Each row is a point on a tangle of strands that fork, close into loops and nearly touch. The rows are in no order.
Two points are linked if the straight distance between their rows is under 54. Some points are linked to none.
Q_519: [ -6.3  -2.8 -12.1  29.9  19.4  -3.4   4.3 -28.3  -2.2 -12.9  17.2   6.2
  24.1  -4.2   3.5  21.3   7.6 -19.5  17.4  -1.9 -21.1 -15.1]
Q_18: [ -6.1  -6.8   9.5  11.1 -28.5 -21.4 -14.8  15.2 -13.3  15.1 -13.2 -27.5
  -5.2 -37.4  18.8 -15.1  -6.5  16.3 -22.7 -11.5  -8.7  16.6]
Q_689: [-27.7   1.7 -18.0  31.5  13.7  24.9   1.7   7.3 -10.1 -10.3   4.1  34.5
  13.8   1.4 -37.6   0.6  25.7 -16.2  -1.0   7.3  10.4   2.1]
Q_820: [ -7.2   3.2  14.3 -18.7  -1.4   6.6  18.2 -10.7 -11.4   6.5  17.1 -24.7
  -5.2   8.8  20.3  -6.7  15.3   5.1  17.5   5.1  -9.8 -16.4]
Q_626: [ 11.1  -2.0 -26.0  31.1  -8.5   7.2   1.1  29.3  19.9 -20.7 -29.0  46.6
   4.0 -10.6 -34.0   1.8  -8.1  -5.2 -28.6   9.5   0.1   4.4]
Q_656: [-15.5  -7.8 -22.6  45.7  -7.0  -4.7  -2.9  17.4  30.6 -16.9 -22.8   9.4
  -9.0 -13.7 -11.5  11.1 -31.2 -15.7 -27.3   9.3 -10.5 -33.9]
Q_850: [ 20.9  12.8  16.6  -1.1 -19.5  15.0  -9.9  24.8 -19.0   3.5 -10.9  -6.0
   5.1 -19.6   2.5 -10.6  -2.8   3.7 -20.2 -15.9   9.0  29.7]
Q_230: [ 20.4  -0.9  20.4 -41.6  -3.1  -3.1   8.2  -9.9   2.2   9.5  11.7  10.1
   2.8  22.6  -8.2   2.4  -0.6   0.1  25.2   7.7   4.8   4.5]
Q_926: [-22.7  18.8   8.2  -0.9   2.6  13.1  -8.6   8.0  -8.9  13.2  -3.9 -31.3
  -8.6  -1.3  19.2  -7.0   8.8  25.8   6.0 -15.7   5.2   5.7]
Q_189: [ 30.3  17.0  22.8 -10.3  -1.3  23.7   5.3  -5.7  -5.5 -21.3   5.2   9.8
   4.5  16.9   8.5  -2.6  -7.5  12.6 -16.4  10.1 -20.6  -6.8]
Q_735: [ -4.4 -14.4  16.0 -26.4 -20.7   3.8  -5.5  12.3  -4.1  13.3  11.5 -15.1
   6.5   1.4 -30.6  -2.7  -6.0 -19.0  -1.2   9.1  21.3  -7.6]
Q_671: [ -8.0  11.8  -1.6  21.9   7.6  13.4 -12.0  -6.3  17.6 -25.1   1.1  -2.2
   8.4   5.9 -12.2  15.2 -16.9  -4.6 -20.0  15.1 -21.3 -39.1]
Q_749: [ 32.9  -0.7  16.5 -30.0 -10.6 -14.9  10.7  -6.5 -11.4  15.8  10.4 -18.3
  -5.1  -2.3  27.8  -1.2  -9.6  14.1  18.2 -16.1 -15.5  10.6]
Q_522: [ -0.4  -6.5 -23.9  42.2   0.9  -9.5   2.2  -3.5  26.3 -12.5 -19.6  35.4
  15.8 -12.2   3.5   5.0 -12.1 -17.3   6.1  -7.6 -10.0  -1.2]
Q_763: [ 18.1 -20.3 -22.6  30.2  -5.3 -17.5 -15.6  17.6   3.8 -18.9 -11.0   3.0
   3.8 -23.9 -34.8  21.6 -31.6 -26.1 -53.7   9.3  -3.8  -5.1]
Q_586: [ 19.6   5.9  -7.5  12.7  -5.0  20.8  -0.5  17.4   5.3 -22.8 -13.3  50.5
  12.9   4.0 -37.3  -4.9  -3.1  -5.3 -26.3  12.2  -1.1  12.9]
Q_202: [ 12.0 -29.0 -34.4  40.5  -6.4 -35.7 -16.7  16.5  19.6 -19.6 -31.4  -3.7
  -6.5 -27.5 -16.5  12.4 -32.3 -29.5 -45.9   3.9  11.4  -3.4]
Q_951: [ -8.7   7.7  -3.7 -24.2  10.8  -1.1  -1.8  13.3 -13.6  32.6  17.4  -8.0
 -19.9  -3.4   6.0   6.2  14.7  20.5  47.7 -32.8  20.2  30.7]
Q_164: [ 19.7   9.6   5.5 -24.5  -8.3 -25.0  16.0 -13.2   5.0  17.0  -1.6 -12.8
 -27.1  -2.1  38.0 -10.3  17.8  45.3  29.4  -4.0 -18.5   5.6]
Q_697: [ -0.7  -2.9  -3.1  23.9   1.0   4.4   3.5  -3.0 -32.7  -8.2  18.2 -16.9
  11.6 -21.6  20.9  -1.7  -2.3  -8.3 -11.5 -16.7 -24.9   7.6]
Q_219: [  6.9  -0.4  -6.1  12.1  -6.7   3.1   9.0   2.6  30.8 -14.2 -28.3  53.8
  -2.0  10.1  -6.7 -13.7 -11.0  -0.5  -4.8  13.2   1.3  -8.7]
Q_857: [  0.0 -37.3 -43.7  37.6 -13.3 -26.1  -3.8  20.8  19.6  -7.9 -31.1   3.1
  -4.9 -26.0 -12.0  -2.1 -20.2 -31.9 -29.0  -2.7  19.2  -8.9]
Q_911: [-33.9   5.4   3.1   2.6  22.3   7.9  12.9 -10.0 -22.5  19.2  15.6 -19.1
  -8.8   5.6  26.7   4.5  42.5  12.6  35.1  -8.1   9.3   1.5]
Q_480: [ -4.5  -6.0 -35.7  43.6  -5.4   6.0   8.1  31.0  11.1 -16.4 -18.1  35.9
   1.5 -13.7 -39.0  11.5  -7.1  -8.5 -25.9   8.6  -8.0  -5.8]
Q_67: [ 15.6  25.2  10.7 -30.2  24.7   8.7  -9.4 -19.7  10.2   0.3  -5.3  19.6
   0.7  33.0  -2.4   5.2   0.0  15.1  11.1  -4.2   3.5  23.1]
Q_649: [ 14.8  -8.9 -12.1  26.6  -3.4  -7.7  -7.1  -3.1  21.2 -12.2 -15.2  28.5
  22.9 -12.1 -10.7   8.9 -15.1 -19.0  -4.0  -3.1 -10.2   0.2]
Q_608: [ -7.7 -20.3  -2.3   7.7  -3.8 -20.4   2.6 -21.6  24.2  -5.1   4.9   9.4
  12.2   4.0  -8.3   6.9 -16.2 -19.1  12.4  12.7  -8.7 -35.3]
Q_804: [ 19.6  -7.9  17.6 -25.7  -6.5 -10.5   7.0 -23.0  23.2  -1.4   3.8  22.0
   7.1  20.6  -9.5   6.4  -6.9  -6.0  22.1  19.6  -6.3 -20.5]
Q_179: [ 24.3   7.6  13.3   1.5  -9.4  18.2 -12.8  17.9   3.2 -16.0  -9.7  18.2
  11.1  -3.1 -28.5   5.2 -13.0  -7.0 -31.2  11.9   4.2   4.8]
Q_589: [ 14.5  -9.8 -10.8  24.6 -13.0  -1.5  20.4   8.1  30.1 -14.5 -26.5  48.8
  -4.7   1.5   1.5 -10.9 -21.4  -7.0 -10.1  10.9 -11.9 -20.3]
Q_467: [-16.3 -24.1  -5.1   8.6  -2.3 -12.6  -9.2  -2.1 -28.7   3.4  23.5 -41.3
   5.8 -15.9  -4.9  -0.3 -23.8 -26.1 -25.0  -1.7   9.3  -3.2]
Q_137: [-19.8  16.8  13.3 -19.6  16.5  23.6   7.4  -5.0 -23.4   0.7  -3.3  11.7
 -10.6  26.9   6.0 -22.0  25.9  10.5  -4.8   4.4  11.1  18.7]
Q_841: [  8.8 -17.2   6.4  -8.3  -8.6 -20.8   2.7 -17.7  33.1   2.2  -5.5  18.4
  10.6   7.9  -6.9   5.1 -18.0 -13.1  19.1   9.6  -3.7 -21.8]
Q_285: [ 20.0 -37.7  -4.2  -0.4 -11.8 -23.7  -2.2  -7.4 -10.1  -3.1  20.1  -4.0
  13.0  -8.9 -22.1  -0.1 -34.2 -32.3 -30.9   9.8   2.6  -3.4]
Q_708: [-14.3   4.3  11.7  -4.1   2.8  17.3   2.7  -9.8  -7.5  -4.0  17.2 -22.5
   5.2   8.6   2.8   1.3   2.0  -3.8   2.0   7.0 -10.9 -28.1]
Q_610: [  4.5  -8.5  18.4  -8.6 -28.6 -16.2   0.1   8.3 -11.9  16.0  -4.4 -22.4
  -7.1 -23.0  21.2 -19.5  -6.3  18.8 -10.7  -6.5 -13.3   1.9]
Q_858: [  1.1 -15.3  -5.4   7.7 -11.4 -23.0 -20.1   5.3  38.8   5.6 -24.5  -0.6
   7.5  -9.9 -14.2  13.1 -23.8 -19.5  -3.3  -0.4  18.3  -7.7]
Q_957: [ 27.1  -0.9  13.6  -3.3 -25.3  14.0  -9.6  30.6 -20.9  -1.0  -6.7  -9.7
   3.8 -22.9  -9.8  -7.4  -8.8 -10.0 -36.8  -6.1   9.4  20.3]
Q_888: [ 31.7  -8.6  20.0 -31.3 -14.1 -18.1  -6.9   6.8  -5.0  20.3  12.1 -25.7
   1.9  -9.1   9.7   5.5 -28.0   3.0   0.5 -19.1   0.2  18.1]
Q_362: [  9.3 -14.1   0.9  -2.5  10.9 -20.3  -4.1 -32.1  -1.0  -1.4  25.7 -28.4
  19.2   1.0  14.7  17.6 -20.0 -13.2   8.0  -8.9 -18.8 -11.4]
Q_625: [ 18.7   7.1  15.4   0.6 -14.6   6.1  20.7  -5.7 -18.2 -12.6   3.6  -4.6
  -8.8  -5.9  33.8 -19.7   8.6  20.3 -10.9   7.1 -32.1 -10.1]
Q_709: [ -6.3  17.8  -6.1  17.0  32.5  20.3  19.5 -27.0 -18.1 -20.6  19.3   2.0
   2.7  13.9  25.5  14.1  40.0  -1.4  16.4   8.7 -13.9  -7.2]
Q_391: [-23.0 -12.3 -15.6  25.0 -13.5   4.9  12.3  14.9  34.8  -2.6 -29.3  23.1
 -11.2   1.6  -4.8 -16.1 -10.4 -15.6  -1.2  11.1  17.8 -31.2]
Q_131: [-16.5 -16.8 -36.2  42.1  -5.2  -2.4   1.9  17.9   8.6  -7.7  -9.0  21.1
   8.9 -18.7 -35.9   6.6  -2.5 -24.6 -18.1   3.9  -2.3 -12.1]
Q_282: [ 13.0  30.0   8.7 -20.4  30.6  19.5   6.8 -23.3   0.0 -16.7  -4.5  -9.7
 -12.4  36.1  30.0 -10.2  20.4  29.7  -4.0   4.1 -13.5   7.8]
Q_915: [ -5.7  -0.9   1.1 -23.5   9.5   1.9   1.0  10.1 -13.0  31.5  17.7  -2.2
  -1.6   0.5  -9.6   7.5  15.0   0.2  44.1 -23.9  25.7  31.1]
Q_113: [-19.7  15.6  10.9 -12.8  15.1  22.4  16.6  -9.7 -23.6  -6.1   2.3   3.1
 -17.0  25.3  16.9 -23.7  34.6  17.6  -2.6  14.6   1.5  -2.0]
Q_614: [  2.4  16.5  10.5 -24.6  -5.6  13.5 -12.2  22.5 -11.6  26.2  -6.2  -6.6
  -8.1   0.1  -7.5  -7.7   4.6  17.7   9.8 -22.1  24.6  39.2]
Q_670: [ -6.6  -1.6  15.7 -25.8 -17.9 -16.7  23.6  -4.3 -17.7  23.3   1.5   6.0
 -20.8  -2.0  23.2 -22.6  34.4  24.1  28.9   9.1   2.1   7.8]
Q_335: [-23.9  17.7   9.1   1.6  -9.4  -1.6 -12.9  11.3  -3.4  20.8 -16.8 -17.3
 -16.5 -11.4  19.4 -13.7  19.4  43.7  10.9 -11.9   2.9  12.9]
Q_409: [-33.2  -9.3  -5.8  10.1  -2.4  -2.4   0.5  -1.4  35.5   7.0 -18.0  17.1
  -0.7  10.6 -12.3  -5.7   0.2  -9.5  20.7   9.9  22.6 -26.3]
Q_191: [-20.1  13.7   0.6  -5.7  23.4   3.1  13.7  -7.1 -21.4  24.0   8.4  -6.3
 -17.6   8.1  28.2   0.2  44.3  22.4  38.9 -12.7  12.5  19.0]
Q_459: [ 39.4  -5.2  20.1 -24.2 -11.5 -11.0 -18.5   5.8   8.4  10.2   3.6 -12.4
  12.9  -5.5  -8.4  17.4 -28.7  -7.3  -8.6 -10.5   5.8  13.0]
Q_390: [ -8.5  16.3   4.9 -15.4  28.7  17.8   8.9 -18.4 -21.2  -4.4   0.6  32.1
   0.0  28.5  -1.1  -8.0  34.3  -3.9   6.0   7.8  10.9  26.0]
Q_310: [  7.5 -15.0   5.2  -6.4   4.4 -21.7 -19.2 -20.0   5.2  -0.3  18.7 -35.0
  14.3  -2.6   2.0  20.0 -39.7 -14.9 -14.5  -3.8  -3.6 -10.0]
Q_723: [ -3.4  -7.3 -24.0  39.4  -3.9  -2.8   5.0   9.1  32.3  -3.4 -36.0  21.1
   5.3 -12.6  21.7  -5.8 -16.1 -19.9   9.3 -18.8   9.3  -0.7]
Q_392: [  5.4  21.2  -4.6  13.2   8.6   7.7  27.1 -20.5 -22.9 -16.4  -2.3   6.3
 -12.9   1.4  47.8 -13.6  43.2  22.5   5.3  11.7 -22.7   9.2]
Q_767: [-17.3  11.6  10.0 -10.4  13.5  18.3  23.9 -18.2 -17.8  -4.8  15.1 -13.7
 -14.8  19.9  21.8 -11.9  34.7  12.0  11.7  16.1  -2.6 -18.9]
Q_242: [-15.4   8.9  -0.9  30.7   0.9  10.9  12.0  -2.1 -30.1  -9.2   5.2 -10.2
   2.1 -21.6  34.1  -8.4  23.6  11.8  -0.2 -11.2 -24.5   4.3]
Q_766: [ 33.5  -4.4  18.7  -8.8 -21.9  12.6  -7.0  24.5 -11.5  -8.9   0.2   2.9
   6.4 -12.4 -24.7  -0.1 -16.7 -14.0 -40.7   9.6   3.8  -2.4]
Q_281: [ -8.3 -44.1 -36.2  23.3 -18.7 -25.7  10.0  19.8  23.5   2.1 -25.3  -1.4
  -9.6 -17.7  -7.1 -12.4 -21.0 -34.6 -16.9   1.2  27.2 -22.1]
Q_5: [  2.6  23.9  -1.1 -42.0  32.0   3.3   0.2 -11.6   5.4  11.4  18.1  -9.0
 -27.7  32.3  11.7   9.1  10.4  33.4  35.5 -10.3   7.6   8.6]
Q_52: [-15.4   6.5   0.4 -40.1  17.2  -7.9  -5.2  -3.0  23.2  17.0  21.8  -7.6
 -10.3  25.1 -13.5  21.4  -3.0  12.9  46.2  -3.2  14.0  -9.2]
Q_729: [ 33.4 -17.3  -1.0   6.1 -10.1 -13.2 -10.9  -3.9  14.6  -7.3  -3.8  19.4
  23.2 -12.8 -15.0  12.9 -23.2 -21.4 -13.1  -2.3  -5.8   4.5]
Q_700: [  1.6   0.0 -10.6  28.1   2.9   4.6 -16.7  11.4 -22.3 -21.5   9.7 -26.2
   6.7 -22.4  -6.5  17.8 -27.3 -19.6 -46.9  -2.2 -14.4   1.5]
Q_30: [  4.2  24.1  -4.0  11.3  22.8  18.8  26.3 -22.3 -30.6 -18.3   9.7  12.6
  -2.2   8.4  36.5  -0.3  40.5   4.6   8.3   6.7 -16.9  14.4]
Q_366: [ -3.3  22.6   7.5 -11.6   6.3  -3.8   8.7 -11.3  -9.8   5.5 -21.8   7.7
 -22.0   8.5  35.2 -24.9  33.8  43.3   4.0  -0.3  -8.1  25.7]
Q_358: [-12.0  35.0   8.4   9.6  15.0  38.0 -10.6   3.2 -10.5 -23.4  -6.7  -8.6
   2.3  12.0  11.4  -4.8   6.3  16.7 -20.9   0.2  -8.2   4.3]
Q_533: [-27.4  -3.5  -5.3  -7.3   9.7 -13.2  -3.2  -9.2  42.3  15.1 -14.9  18.3
  -2.6  21.0 -11.1   7.6   2.0   2.4  39.5   5.0  23.0 -12.3]
Q_895: [-15.1  -9.2 -23.0  39.1 -12.7   1.5   8.0  24.1  32.2  -8.8 -33.0  10.3
 -17.3 -10.0  -0.7  -3.4 -24.4 -17.9 -21.0   7.4   4.3 -37.8]
Q_266: [-26.7   8.1  -7.6  14.6  12.8  27.5 -13.2  12.0  -3.0  -1.7  -5.9  26.6
  13.6   9.5 -39.3  -6.5  23.6 -11.5  -5.5   7.7  27.1  12.0]
Q_832: [ 10.7 -26.8  -2.7 -11.5 -11.7 -33.2 -28.8   4.1  24.8  11.6  -9.1 -21.0
   8.2 -10.5 -26.9  19.4 -29.2 -26.0 -12.4   3.4  24.1   0.9]
Q_846: [-23.3   2.9  -5.2 -27.6  20.1 -14.6  -7.3  -6.5  39.2  17.5  -3.0  20.2
 -12.1  30.1 -18.0  13.5   1.4  13.4  44.7   1.9  23.6  -1.1]
Q_184: [ -5.6  -8.0  -8.9  -3.6   1.5 -13.1 -18.0   0.3  23.2  21.2  -7.1   8.3
  17.4  -0.8 -26.6  16.6  -1.6 -13.1  28.3 -13.2  23.9  12.2]
Q_234: [  4.0  -8.0 -11.1  23.6  13.3  -8.5  -4.6 -26.3  -5.3 -17.3  19.3  -9.0
  27.6  -6.7   8.0  19.5 -16.7 -20.1  -4.2  -6.8 -27.6  -8.9]
Q_210: [-10.7 -13.9   2.4 -28.2  -9.1 -27.6   6.7   4.4  -6.4  27.8  21.0 -42.2
 -18.7  -9.3  23.2  -1.2  -5.6  20.6  27.3 -17.3  -5.5  -3.8]
Q_816: [ 22.9  19.2  12.0  -2.1  12.3  20.0   4.4 -14.4   5.8 -30.9  -0.4  30.7
   7.6  25.0  -4.4  -0.3  -4.8   7.9 -15.9  20.4 -23.7 -10.4]
Q_889: [ 37.4  -7.8  18.4 -17.1 -11.8  -7.8  -8.3  -4.2  13.2   4.3  -1.1  12.9
  19.0   1.2 -13.2  10.4 -21.3 -11.3  -0.3  -2.7   0.0   8.9]
Q_867: [  3.4   0.2   2.9   4.8  -0.4   7.4   3.8  -5.7 -23.2   4.0  14.6 -11.3
  16.5 -10.0   9.5   1.4   5.7 -12.4   8.7 -15.7  -6.6  13.0]
Q_980: [-18.6  28.7   0.9  14.3  23.0  37.1   0.5  -4.1 -17.5 -28.0   6.4   4.9
   2.8  15.6   7.5  -5.6  19.7  10.0 -11.9   5.2 -13.1   2.5]
Q_714: [ 16.7 -26.3   1.2 -12.2  -6.3 -33.3 -32.4   6.7   4.3   3.0  -2.2 -36.6
   4.9 -14.0 -29.3  23.1 -32.5 -29.5 -31.7   3.6  30.3   9.7]
Q_28: [-25.5  12.9  -1.0  24.2  13.8   9.7  13.1 -11.0 -22.8   1.4   5.4 -19.1
  -1.9  -7.0  38.8  -3.9  41.3  16.9  18.7  -8.1 -10.7   0.9]
Q_512: [ -5.2  -1.2   1.5 -45.5   4.2 -15.8   8.3   9.2   1.7  21.0  33.6 -33.7
 -27.3   6.7  14.9  11.4  -3.9  22.7  43.4 -15.3   0.8  -8.1]
Q_108: [ 25.0 -39.3  -7.9   7.6 -12.1 -35.7  -5.2  -8.9  16.3  -5.3   2.0  13.4
  13.6 -12.4 -17.7   3.2 -38.3 -27.4 -24.6   8.4  -1.5  -8.8]
Q_21: [  1.5 -15.8 -19.2  26.1 -12.0 -16.0  -7.2  11.3  39.5   3.2 -38.0   4.4
   1.7 -15.3   9.5  -1.0 -23.9 -20.2   2.2 -11.7  19.0  -5.2]
Q_426: [-17.0   7.8 -11.1  30.7  12.4  29.6   5.6   7.9 -24.8 -14.9  15.6  18.8
  13.8  -5.7 -19.8   7.4  14.0 -12.8  -6.2  -1.1  -8.6   4.4]
Q_314: [ -3.6  16.9  -0.7 -46.2  20.2  -4.8  13.5  -2.2   0.3  15.3  16.6 -12.4
 -41.7  22.7  22.8  -4.5  20.9  41.6  37.4  -4.8   5.6   6.8]
Q_681: [ 18.4  10.3  15.6 -40.5   5.4   1.3 -10.0  -1.6  11.2  13.4   1.2  16.0
  -0.4  23.2 -17.4   7.2  -6.7  10.9  21.1  -4.6  14.7  22.5]
Q_505: [  7.4 -12.5 -14.6  30.1  -0.5 -10.7 -18.8   5.8   0.1 -19.4   1.5  -6.4
  11.7 -16.8 -22.8  21.9 -32.5 -25.5 -39.7   4.4 -10.0  -7.1]
Q_545: [  1.1 -15.8 -11.3  10.8  -5.8   1.8 -12.2   4.6  -8.2   5.5   6.4  -0.2
  25.9 -14.2 -30.2   6.1   3.3 -33.3  -5.4  -7.0  16.8  10.9]
Q_596: [ -9.4 -17.1   3.1   2.9   0.5 -14.2 -15.8  -9.8 -11.1  -0.4  20.7 -46.1
   7.9  -6.3  -1.9   8.2 -33.2 -20.6 -24.0   0.8   1.0 -14.5]
Q_166: [-12.3 -27.1 -14.5   2.4 -24.6  -8.4 -12.6  22.3  23.3   5.5 -18.6   5.1
   0.7  -9.4 -44.4  -3.3  -1.0 -26.3 -15.4  20.3  33.1 -20.8]
Q_706: [-15.0  22.6  -8.7  30.8  21.9  33.1   7.7  -3.3 -19.8 -30.6  12.0  15.6
  11.5   5.2  -1.3   9.3  15.4   0.4  -7.4   4.2 -22.5   0.5]
Q_550: [ -8.9 -17.3   2.7 -10.2 -19.4  -2.7 -14.6  11.1  11.6   7.7   0.1  -8.7
   5.8  -4.4 -41.6   3.6  -6.5 -23.8 -12.1  15.7  24.6 -16.0]
Q_720: [-11.3  14.4   8.1  -4.5   7.6  18.2 -17.5  -0.1   1.2   5.0  -0.3  -3.3
  11.5   9.3 -17.2   6.5   3.7  -4.4   9.3  -4.7  14.4   6.9]
Q_384: [  5.8   4.2   2.6  -1.7   6.0   0.9   7.8 -18.2  20.5 -12.3 -17.2  54.5
   4.5  22.5 -10.8  -8.3   3.8  -2.1   6.2  18.0  -1.7  -4.0]
Q_736: [  0.4  16.4  -4.1 -33.5  11.4 -19.2  15.4 -10.4   6.5  16.3   0.5 -10.3
 -44.9  13.7  33.9 -12.5  33.4  53.7  32.7   1.3  -2.1   7.4]
Q_303: [ 15.3  13.8   7.3  -8.6  16.3   9.8   8.0 -25.5   9.0 -23.8  -2.9  39.9
   3.6  30.6  -3.9  -1.3   6.5   3.4   1.0  24.5 -14.2  -6.5]
Q_408: [-12.1   5.3 -16.1  40.1   2.2   6.0  -8.2   7.8  21.1 -25.6  -9.9  14.2
   5.1  -5.0 -17.5  18.5 -22.4  -5.0 -26.3  14.6 -21.2 -33.6]
Q_336: [-12.0  19.5  -7.2 -10.1  21.3  -1.2   1.1   1.1 -10.7  24.3   7.4 -13.8
 -24.0  -3.0  28.7   5.9  24.2  35.9  42.1 -30.2   6.9  22.9]
Q_499: [  3.7  -8.8  -1.0 -20.1  -5.2   1.1  -4.2  12.1 -12.3  25.6  11.2  -2.0
  17.0  -7.8 -25.0   2.9  12.7 -17.3  26.7 -19.0  28.1  32.6]
Q_716: [ -9.1  14.6   7.2   4.7  10.8  20.1  -3.9 -13.7   8.5 -19.6  11.4 -12.9
   8.1  16.1  -3.0   4.9  -3.3   3.7  -5.5  15.2 -18.2 -36.5]
Q_624: [ -2.3  18.1  -5.2   2.0  34.2  12.4   9.0 -26.6 -14.1 -11.8   2.6  42.4
   8.0  24.0   5.9   6.7  35.2  -8.3  15.3   8.0   1.0  25.6]
Q_876: [  0.7 -16.5  12.5  -2.4 -18.8   3.4  14.0   4.3 -26.3  -1.2  22.0 -18.9
  -4.5 -11.9   2.6 -15.1 -13.7 -10.5 -26.0   7.5 -15.6 -21.1]
Q_737: [ 14.8  28.0   8.9 -26.4  31.9  11.6  -4.9 -28.4  11.8 -11.5  -3.3   4.6
  -1.4  42.6   8.6   2.9   6.5  22.5   6.8   1.0  -7.1  10.1]
Q_209: [ -7.6 -12.3  18.5 -40.5 -17.9   1.7   7.8  17.9 -10.5  24.7  17.0 -16.6
  -2.8   4.9 -14.8  -9.0   2.5  -6.4  17.2   1.4  19.5   4.0]
Q_666: [ 10.1 -25.6  -0.2   3.7 -13.3  -4.1  11.1   4.4 -27.8  -7.3  26.5  -6.9
   5.0  -9.1 -19.1  -4.1 -26.5 -22.9 -35.6   8.7 -14.9 -16.1]
Q_334: [ 12.7   1.4  28.3 -18.5 -31.5  -0.6   0.0  15.9  -7.3   9.4  -9.1 -14.4
 -12.6 -11.2  19.8 -21.9  -4.9  24.4 -15.9   1.7  -7.4  -1.8]
Q_819: [-13.8  23.2   7.5   3.8  -1.1  -7.3  -4.8  -8.1   2.9   4.4 -22.1  -4.2
 -17.2  -2.2  28.2 -21.8  30.6  55.2   1.0   2.4 -16.1  11.0]
Q_462: [  2.2  19.0  14.1  -4.2  -0.9  18.8 -22.7   5.6  -0.9   1.2  -1.6 -19.2
   9.7   1.0  -4.4  11.3 -10.9   1.9  -7.7  -4.5   6.7   3.7]
Q_468: [ -4.5  -2.2  -5.0  27.7  -3.1   4.4  -7.6   9.2 -28.9 -13.1   9.0 -28.6
   8.1 -27.7  16.7   0.8 -17.2  -9.4 -33.4 -12.4 -18.5   6.5]
Q_993: [ 28.1   6.6  13.0 -21.3  -8.9 -14.8  14.1 -13.1   0.3   8.5   4.3 -24.9
 -14.9  -1.9  41.1  -5.3   4.7  32.0  18.4 -10.8 -22.0   2.7]
Q_603: [  9.6   0.7   2.6   9.9  -8.6   7.1  30.0 -10.1 -26.3 -17.0  15.5  -9.7
  -7.7  -7.4  29.9 -14.3  12.7   7.6  -9.2  10.6 -38.6 -20.7]
Q_900: [ 15.9  14.7  11.2 -11.0 -13.3   9.4 -15.6  19.1 -13.1  17.8  -9.2 -11.3
   1.4 -13.1   6.5  -4.9  -3.3  13.1   0.4 -25.8  10.3  36.5]
Q_301: [  3.8 -14.1  -7.2   8.1  -5.3   3.6  -5.8   6.0 -25.2   7.0  13.6 -11.1
  22.6 -20.4 -12.5   0.3   1.9 -29.0  -5.9 -17.3   9.2  21.5]
Q_240: [-11.9 -26.8 -33.8  33.2  -1.2 -10.0 -10.3   6.7   0.8  -2.2   0.6   8.4
  20.9 -21.9 -32.7   8.3  -0.4 -34.5 -13.0  -2.2  10.9   0.8]
Q_316: [-16.8 -18.5 -16.0  16.1 -21.9   1.6  -0.1  21.1  26.1  -1.7 -23.8  22.9
  -7.1  -4.7 -35.9 -13.0  -3.8 -18.4 -17.4  21.9  21.0 -28.1]
Q_311: [ -9.3 -18.2   9.6 -15.4 -20.2 -37.8   3.8  -0.7  -6.6  27.4   7.8 -32.6
 -14.1 -19.0  27.3 -13.1  -3.5  21.8  12.0 -11.2 -11.1  -0.4]
Q_748: [ -9.4 -10.9  15.3 -27.9 -21.3  -2.4  12.7  15.7 -19.4  30.1   8.3 -13.1
  -8.7  -6.6   0.8 -17.8  12.6   3.8  19.1  -9.8  18.7  15.1]
Q_60: [ -9.5   9.4 -10.8  26.4  28.4   7.9   8.2 -29.2  -1.2 -17.2  13.8  16.1
  17.7   9.5   8.5  22.0  23.0 -10.3  21.7   5.5 -17.5 -13.4]
Q_481: [ -7.0  27.7  13.5   2.0   1.2  23.3 -14.5   7.3  -8.1  -3.5  -5.2 -27.5
  -0.9  -1.9  17.1  -4.2   0.3  18.2  -9.9  -8.4  -3.0   3.3]
Q_121: [ -9.1  -8.9  14.7 -22.1 -24.2 -15.8  15.8   8.1 -17.4  30.3   0.9  -2.6
 -13.1 -14.2  13.8 -23.2  23.1  20.1  26.6  -4.5   4.0  15.6]
Q_594: [-22.0  11.4   6.9  -9.6  13.0  19.0 -13.2   0.2   0.9   6.5  -4.5  15.0
   7.5  21.0 -27.2  -4.4  14.5  -1.7   6.5   6.2  25.5  10.9]
Q_369: [-11.7   4.1  -0.1 -40.5  11.3  -8.3  -4.7   8.0   9.0  20.6  32.8 -23.6
 -15.1  12.9  -5.0  21.7  -9.4  14.9  43.7 -12.9   9.5  -8.2]
Q_974: [ 18.9  12.4  26.6 -18.4 -12.3  15.2  10.2   1.4  -9.6  -5.0  -3.6  -3.2
  -7.6   5.7  24.9 -22.0   1.5  24.5 -10.8   7.6 -14.9  -1.8]
Q_111: [ 11.9  27.2  11.3 -18.8  16.5   7.4  13.8 -17.1  -0.2  -9.0 -12.6  -4.4
 -23.8  25.5  40.8 -24.4  24.9  42.2  -7.2   5.6 -16.1  12.5]

A piece is two or more points that can be reached from each other along the links. Count, over all rows, the pieces, the separate loops (a circle has one, a figure eight two, a Y none), the forks (points with three links) and the tips (points with one).
pieces: 5
loops: 1
forks: 6
tips: 14

How many points has the smallest loop of links through each point below? Write 0 if it is on no loop.
Q_689: 10
Q_202: 0
Q_841: 0
Q_610: 0
Q_234: 0

Name the points in between on the shortest way along the links from the first point to the second, in order.
Q_709 / Q_467: Q_60 Q_519 Q_234 Q_362 Q_310 Q_596
Q_626 / Q_202: Q_480 Q_131 Q_240 Q_545 Q_301 Q_867 Q_697 Q_468 Q_700 Q_505 Q_763
Q_708 / Q_846: Q_716 Q_671 Q_408 Q_656 Q_895 Q_391 Q_409 Q_533
Q_108 / Q_993: Q_729 Q_889 Q_459 Q_888 Q_749
Q_832 / Q_459: Q_858 Q_21 Q_723 Q_522 Q_649 Q_729 Q_889
Q_820 / Q_624: Q_767 Q_113 Q_137 Q_390
